Each scene shows the same named points in several views. A view is turned or mirrored, shifted and resized as a whole, has a little noise and may leave points out.

Scene 1
View 1
Vuz: [ -7 -22  24  17  21  11  11 -12  -3 -15  -9  -1  -9   8 -20 -15  -4   7
  37  17 -12]
zis: [ -3  14 -25   8 -57  -1   5  -3   7  -2   1  -7  -1 -10 -21 -25 -10   5
  -1 -20   9]
peze: [-11  39 -38   4  -4   0   2 -44  17   2 -31 -35  20  11  23 -14  31  31
   5  11 -17]
kuvo: [-10  46 -34   2 -15  -9   6 -41  16  10 -23 -25  15  15  14 -12  30  24
   6   9 -17]
vom: [ -9  -4 -15  23 -25   2   1 -20   8  -8   5  10  -7  -4 -13 -34  15  30
   9 -25  -2]
kor: [ -2  39 -21   4 -40 -22   7 -12  -6   6 -11 -18   2  12  -1  -7  11  -7
  -6   3 -17]
turum: [-12  20 -19   8 -44  -5  16 -34  32  18  14  25  -6   3 -29 -30  15  39
  27 -18   8]
gefit: [ -8  20 -24  10 -37 -12  11 -20   5   5  -2  -6   1   0  -7 -21  11  12
   4  -7  -6]
mopa: [  1  15   7  23  -5  -3 -11 -18  -6  -7 -11   4  -8  28  -1 -17  26  18
   5  -6 -28]
ladiv: [  1   0   1  30 -27 -26   0   5 -21  -5  12  15 -16   5  -2 -10   9  -1
  -3 -12 -26]
kegu: [-17  24 -33  -1 -17 -20  30 -28  13  14  -9 -22  14  -7   4  -4   8   9
  19  21  -9]
dopuf: [-13   5 -21  19  10  17  -4 -42  13 -15 -21 -15   8   6   5 -32  30  42
  13  -8  -9]
filab: [-14   0 -28   6 -19  11  18 -23  22  -4  -9 -16   8 -17 -14 -24  -4  22
  22   2  11]
tomak: [  0  17 -23   7 -12  -3   3  -7  -6  -9 -26 -36  12  -1  14  -5  -1   0
  -1  13 -16]
Dozo: [ -1   2  -8  15 -20  13   3 -14  19  -5  -6   7  -3  -1 -13 -21  -4  34
  23  -6   4]
Misop: [-12  22 -41   6 -18  15  -3 -33   9 -13 -30 -42  15  -1   5 -34  21  19
  -8 -11  -4]
nuka: [ -1  17 -28  15 -55  -3  -1  -8  10  -2   2   1  -2  -6 -12 -27   3  20
  -4 -27   2]
Toka: [-14   9 -19  10 -17 -20  19 -21  -4   2  -1 -12   1  -3  -1 -15  13   1
   9   4 -13]
View 2
Misop: [-42  30  -9  -8  21   9  -5 -13   6  19   5 -21 -17  -5  12  53  -7  13
  45  11  -3]
peze: [-26  45   6  -9  32  22   6   5  20  29   4 -15 -21 -24  21  26   6  15
  45  21  -4]
filab: [-32   6   4 -12  47   3  -1  -8  -8 -12   6 -23 -17  19   1  19 -12  30
  20  -3 -11]
Toka: [-28  -4   4 -15   8  10  17  -8   4   2  -2  -9   2  -1  -3   7  20  23
  22   1  -4]
turum: [ -7 -17  12  -9  70   5  23  -5  -8 -23  12 -11 -32  18  10  34  13   3
   1  -6  27]
dopuf: [-19  42 -18 -11  26  -6  13   0   6  16  19 -40 -18 -10  10  26 -10   5
   9   4   4]
Vuz: [  5   8 -11 -36   4 -17   4  11  -5  -5  -9 -32  18  19 -13 -15 -17  10
 -16  -3 -24]
tomak: [-39  16   5 -23   5   2  -3   1  11  25  -8   2   6  -1  -2  12  -3  27
  47  12 -15]
kegu: [-25   4  21 -10  33  27  10  -2   9  -2  -9  -5 -11  -5   7  -2  18  36
  35  10 -14]
ladiv: [-28 -25  -4 -25 -13 -23  28  -6  -1  15   4  13  19  10 -17   6  24   9
  11 -11  20]
nuka: [-39 -21   1 -16  33 -14  12 -13  -9   2  10  10 -11  22  -2  46   7  11
  28  -8  26]
gefit: [-30 -10   7 -14  25   3  16  -9   1   3   2   2  -8   6   1  28  17  14
  27   0  12]
mopa: [ -5  10 -11 -28  -2 -16  21   9  11  25   2  -5   7  -5   0  19   9 -11
   5   5  17]
vom: [-27  -7  -9 -14  27 -20  23 -10  -9  -1  19 -18 -11  13  -4  29   4   7
   2 -12  21]
kuvo: [-19  28  11 -10  33  25  13   6  20  23  -2  -4 -21 -21  19  25  16  10
  41  21   4]
Dozo: [-16   1  -1 -25  43 -19   8   4  -7   1   9 -11  -9  23  -4  16 -14   8
   7  -7   7]
View 3
turum: [ -8  25 -16  17  26  22  -2 -12 -47  -5   0 -21 -11  11 -27  12 -28   4
  24  -2  24]
mopa: [  5 -17  -9  13   9 -15 -16  13 -20 -17  14  -6  -5 -10 -10  19  10   5
 -10 -12  24]
zis: [  0  29 -20  -3  -3  19  22   8 -15   1  -1 -20  -2 -16  -1   8 -20 -11
  16   9  15]
kegu: [ 21  20 -22  -3  39 -13  16  -5 -26 -12 -13  16 -13  -3 -18   7 -13  -9
  -4  14 -14]
vom: [  4   9  -5  15  17  21 -13   5 -18  -4  15 -22  -3  -5 -15   7 -15 -17
   9  -7  24]
Dozo: [  6  30 -11  -3  23  14 -16  13 -17 -14   1 -14  -1  -2 -18  14  -7  -5
   7 -11  25]
tomak: [ 25  12 -18  -8  11 -23  13  18  -1 -15  -7  16   4 -21  -1  12   4 -14
 -11   4  -5]
Toka: [ 18   2 -14   1  25  -5   9   0 -19  -6   3  -2 -16 -12  -9   6  -8 -12
 -10  11  -2]
Vuz: [ 11  17  -2 -28  36  -2 -41  23  -5 -21   9  -9 -33  -6 -14  12  20  -5
 -20  -4  23]
Misop: [  6  14   0  15  -2 -17   5   3  -1 -13  -7  28  16  -7  -6   8 -11 -37
  17  -6  -3]
dopuf: [  9   5   8  21  24  -9 -30   5  -9 -20   4  18   9   6 -22  11  -1 -28
   7 -21  10]
peze: [ 17   8 -10  23  21 -35   5  -2 -19 -23 -14  41  17   1 -19  15  -7 -15
   8 -10 -10]
kuvo: [ 13   3 -16  22  21 -31  12  -6 -30 -20 -11  31   7  -1 -17  17 -11  -3
   7  -3  -7]
gefit: [  7   9 -18   8  13   3  14   1 -24  -5   2  -7  -6 -10 -11  10 -15  -8
   8   6   7]
ladiv: [ 17 -16 -22   4  12  10   4  17 -17  -2  23 -36 -13 -27   1  10   1   3
 -20   4  17]
kor: [ 10   0 -27   5   0 -19  31   4 -26  -9  -5   3  -5 -21   0  13  -7   5
  -3  14  -1]
nuka: [  4  19 -18  11  -1  20  16   6 -20   1   4 -22   7 -14  -5  10 -22 -10
  17  -1  19]
View 4
filab: [-12  25  26 -14  18   9  17   9 -33 -10  33  -5   6  25   7 -12 -25  19
  -5 -13 -22]
ladiv: [ -6  24  34 -26  16  14   3  16   3 -20   7  -9  26 -29   7  10  -4   9
  36  14  -6]
kegu: [-29  10  21  -5  33  10   3  22 -16 -38  31 -12  18   9  13 -16 -31   4
  -4 -12 -34]
kor: [-18  -2  15 -10  22  10  -7  18   2 -35   0   1  32   0  -1  -2 -21   8
  20  -5 -36]
Dozo: [ -4  25  35 -17  21   3  12   5 -18  -5  25  -4   0  22   8  -5  -8  26
  10   5  -8]
gefit: [ -9  17  24 -17  23   9   7   3  -8 -29  11  -4  20  11   1  -1 -21   6
  13  -5 -26]
Toka: [-15   5  26 -11  24  11   5  18  -8 -29  17 -12  21  -6   6  -5 -26   3
   7  -3 -25]
tomak: [-23  -7  15  -1   8   3  -4  29 -16  -9  20  -8  33  -8   4  -9 -23  23
   4   0 -34]
peze: [-19 -24  16  13  27 -14  -2   1  -7 -21  24 -24  24  19   1  -9 -36   9
 -17  -1 -38]
Vuz: [ -5   8  50 -17  23  13  20  46 -23   6  29  -8 -18 -14  17 -10 -10  23
   6  12   3]
zis: [ -6  33  17 -26  12  16   7   1 -18 -19   4  12  25  19  -4   0 -14  21
  24 -12 -26]
Misop: [ -5 -12  14  -1   6  -6  12  -4 -23  -2  12 -14  29  19  -8  -3 -35  13
 -11 -11 -35]
kuvo: [-17 -17  18   6  32  -9  -4   3   0 -32  18 -17  19  20   4  -8 -32   4
  -9  -1 -37]
turum: [  1  37  35 -26  42   8  14 -15  -3 -35  14  -1  -7  40   6  -1 -15   5
  12  -5 -11]
dopuf: [  1  -7  34  -2  19 -14  20  -5 -16   3  27 -28   4  14   3   1 -27  11
 -16   8 -11]
vom: [  5  27  35 -24  18   6  20  -9 -12  -9  14 -12  10  11   2   7 -14  10
  12   4  -6]
View 5
mopa: [  9 -15   5  15  -5 -32  -4 -10 -18  -1  23   2   4  12  -4   0  17 -15
  -3 -12  18]
Misop: [-11   2  15  37   6 -23   0   6  -4 -17 -19  12  18  10  -7   5   2  11
 -22   2 -21]
turum: [-32 -17  -7  23  14  -8  -3  18 -19 -19 -12 -43   2   2  19  -5  -6 -14
  -3  -8  38]
nuka: [-17 -11  -1  18 -15  -4  -3   9   2 -20  -9 -31   4  15  -5  -7 -18 -14
 -12   4   8]
kegu: [-29   8  26  35  23 -21   3 -10 -10   6   5 -32  15   7  11  -1  13  11
 -24  25   6]
kor: [-10   4  20  26   5 -20   0 -22  13   9  11 -15  11  18  -6  -8  -8 -13
 -28   9   9]
filab: [-34   4  14  23   9 -17   3  21 -18 -26  -6 -30  16   8  -3   2  10  14
  -5  20   3]
Vuz: [-13   7  15   2   2 -38  -4  15 -36 -12  39 -21  13  13 -23  12  45  -2
  18  14  24]
tomak: [ -7   6  27  20  -1 -30   6 -13   1   0  19  -4  20  19 -16  -3  11  13
 -18  23 -14]
ladiv: [  6  -6   1   6 -28 -12  -9 -14  -9   6  29 -35  -4  20 -11  -2  10 -26
  -6   8  12]
zis: [-25   1   5  13 -12  -5  -2  11   8 -21  -6 -34  11  20 -16  -5 -20 -13
 -11  12  10]
Toka: [-13   8  15  26   0 -17  -6  -9 -14   5  11 -28   8  13  -3   4  16  -7
 -17  16   6]
gefit: [-17   2  12  29   5 -15  -4  -7  -2   1   0 -24   8  12   2  -1   0  -9
 -21   8   8]
dopuf: [ -5 -13   7  33   7 -29  -1  12 -36 -19  -6   9   9   0   4  10  26  12
  -4  -6  -4]
Dozo: [-20 -15   3   9   0 -21   5  19 -21 -27   7 -25  11   9  -3  -3   9   4
   7   6  18]
vom: [-10 -13  -6  18 -13  -9  -8  15 -24 -21  -4 -27   0   7  -1   4   9 -12
   0  -2  10]
kuvo: [-11  -8  20  42  28 -29   5 -17  -6   4  -3   4  15   4  16  -6   5  12
 -28   0   4]
View 6
mopa: [-13  -6   2 -21 -19  19   1   4  -1  13 -16 -14  12   1 -19   7  14  -5
  -6  -2   5]
Vuz: [-18 -20  14 -12 -14  21   3  36   4  24 -16  10  16  -3 -11  31  13  -1
  -5  -1  15]
turum: [-14   1  27   4   4  -7  -4   4   5   6  -6   2  19  10 -20   3  -5 -29
 -19  -7  -9]
kuvo: [ -5 -11  -2  -4   6  -1   8  -2   2   8   9 -15   3  -8 -26  -2  26  -8
 -15  15 -10]
zis: [-11   5   9 -11   6 -11   4  -6   3   6  -1   4  12   5  -5  19 -19  -5
 -20   3  12]
kegu: [  3 -13   1  -4   6  -8   6  16   6   7  19   2   8  -5 -15  15  19 -15
 -20  15  -1]
ladiv: [  0   3   0 -31 -23  10  -6   9  -1   3  -7  -7  19  10  -2  19   1 -10
 -17  -1  20]
peze: [ -9 -15  -1  -3  11   2   9  -4   1  10   9 -17   3 -14 -24   0  34   2
 -14  20 -10]
filab: [-15 -11  21   0  19  -6   3  12   5  13   0   8  15  -5  -8  22   6  -2
 -19   9   4]
nuka: [-13   7  12 -13   6  -7  -1 -11   0   2  -5  -4  16   5  -7  12 -12  -8
 -20   1   8]
dopuf: [-20 -15  20  -2   7  10   2   4  -1  14 -15 -15  16  -6 -13   8  30   9
  -8   6  -7]
tomak: [ -6 -13 -11 -20   2   4   9   5   1  12   9  -7   5 -11 -10  20  16   7
 -15  19  15]
Dozo: [-24  -7  20  -9   7   5  -4   9   2  16 -11   0  18  -3 -16  18   0  -8
 -17   1   9]
kor: [  2  -2 -13 -17  -8  -4  10  -2   2   4  11  -6   3  -1 -16   9   3  -9
 -16  10   7]
Toka: [  3  -7   4 -12  -6   0   4  12   4   6   6  -1  13   3  -5  16  14  -6
 -15   8   5]
gefit: [ -4  -1   7 -10  -1  -5   3   0   3   4   2  -3  13   4 -10  10   3 -10
 -17   5   3]

Which points are out of place in each view (at most two, in the order of its rows)? Write none if all are in place.
view 1 | none
view 2 | turum
view 3 | none
view 4 | Toka
view 5 | gefit
view 6 | none
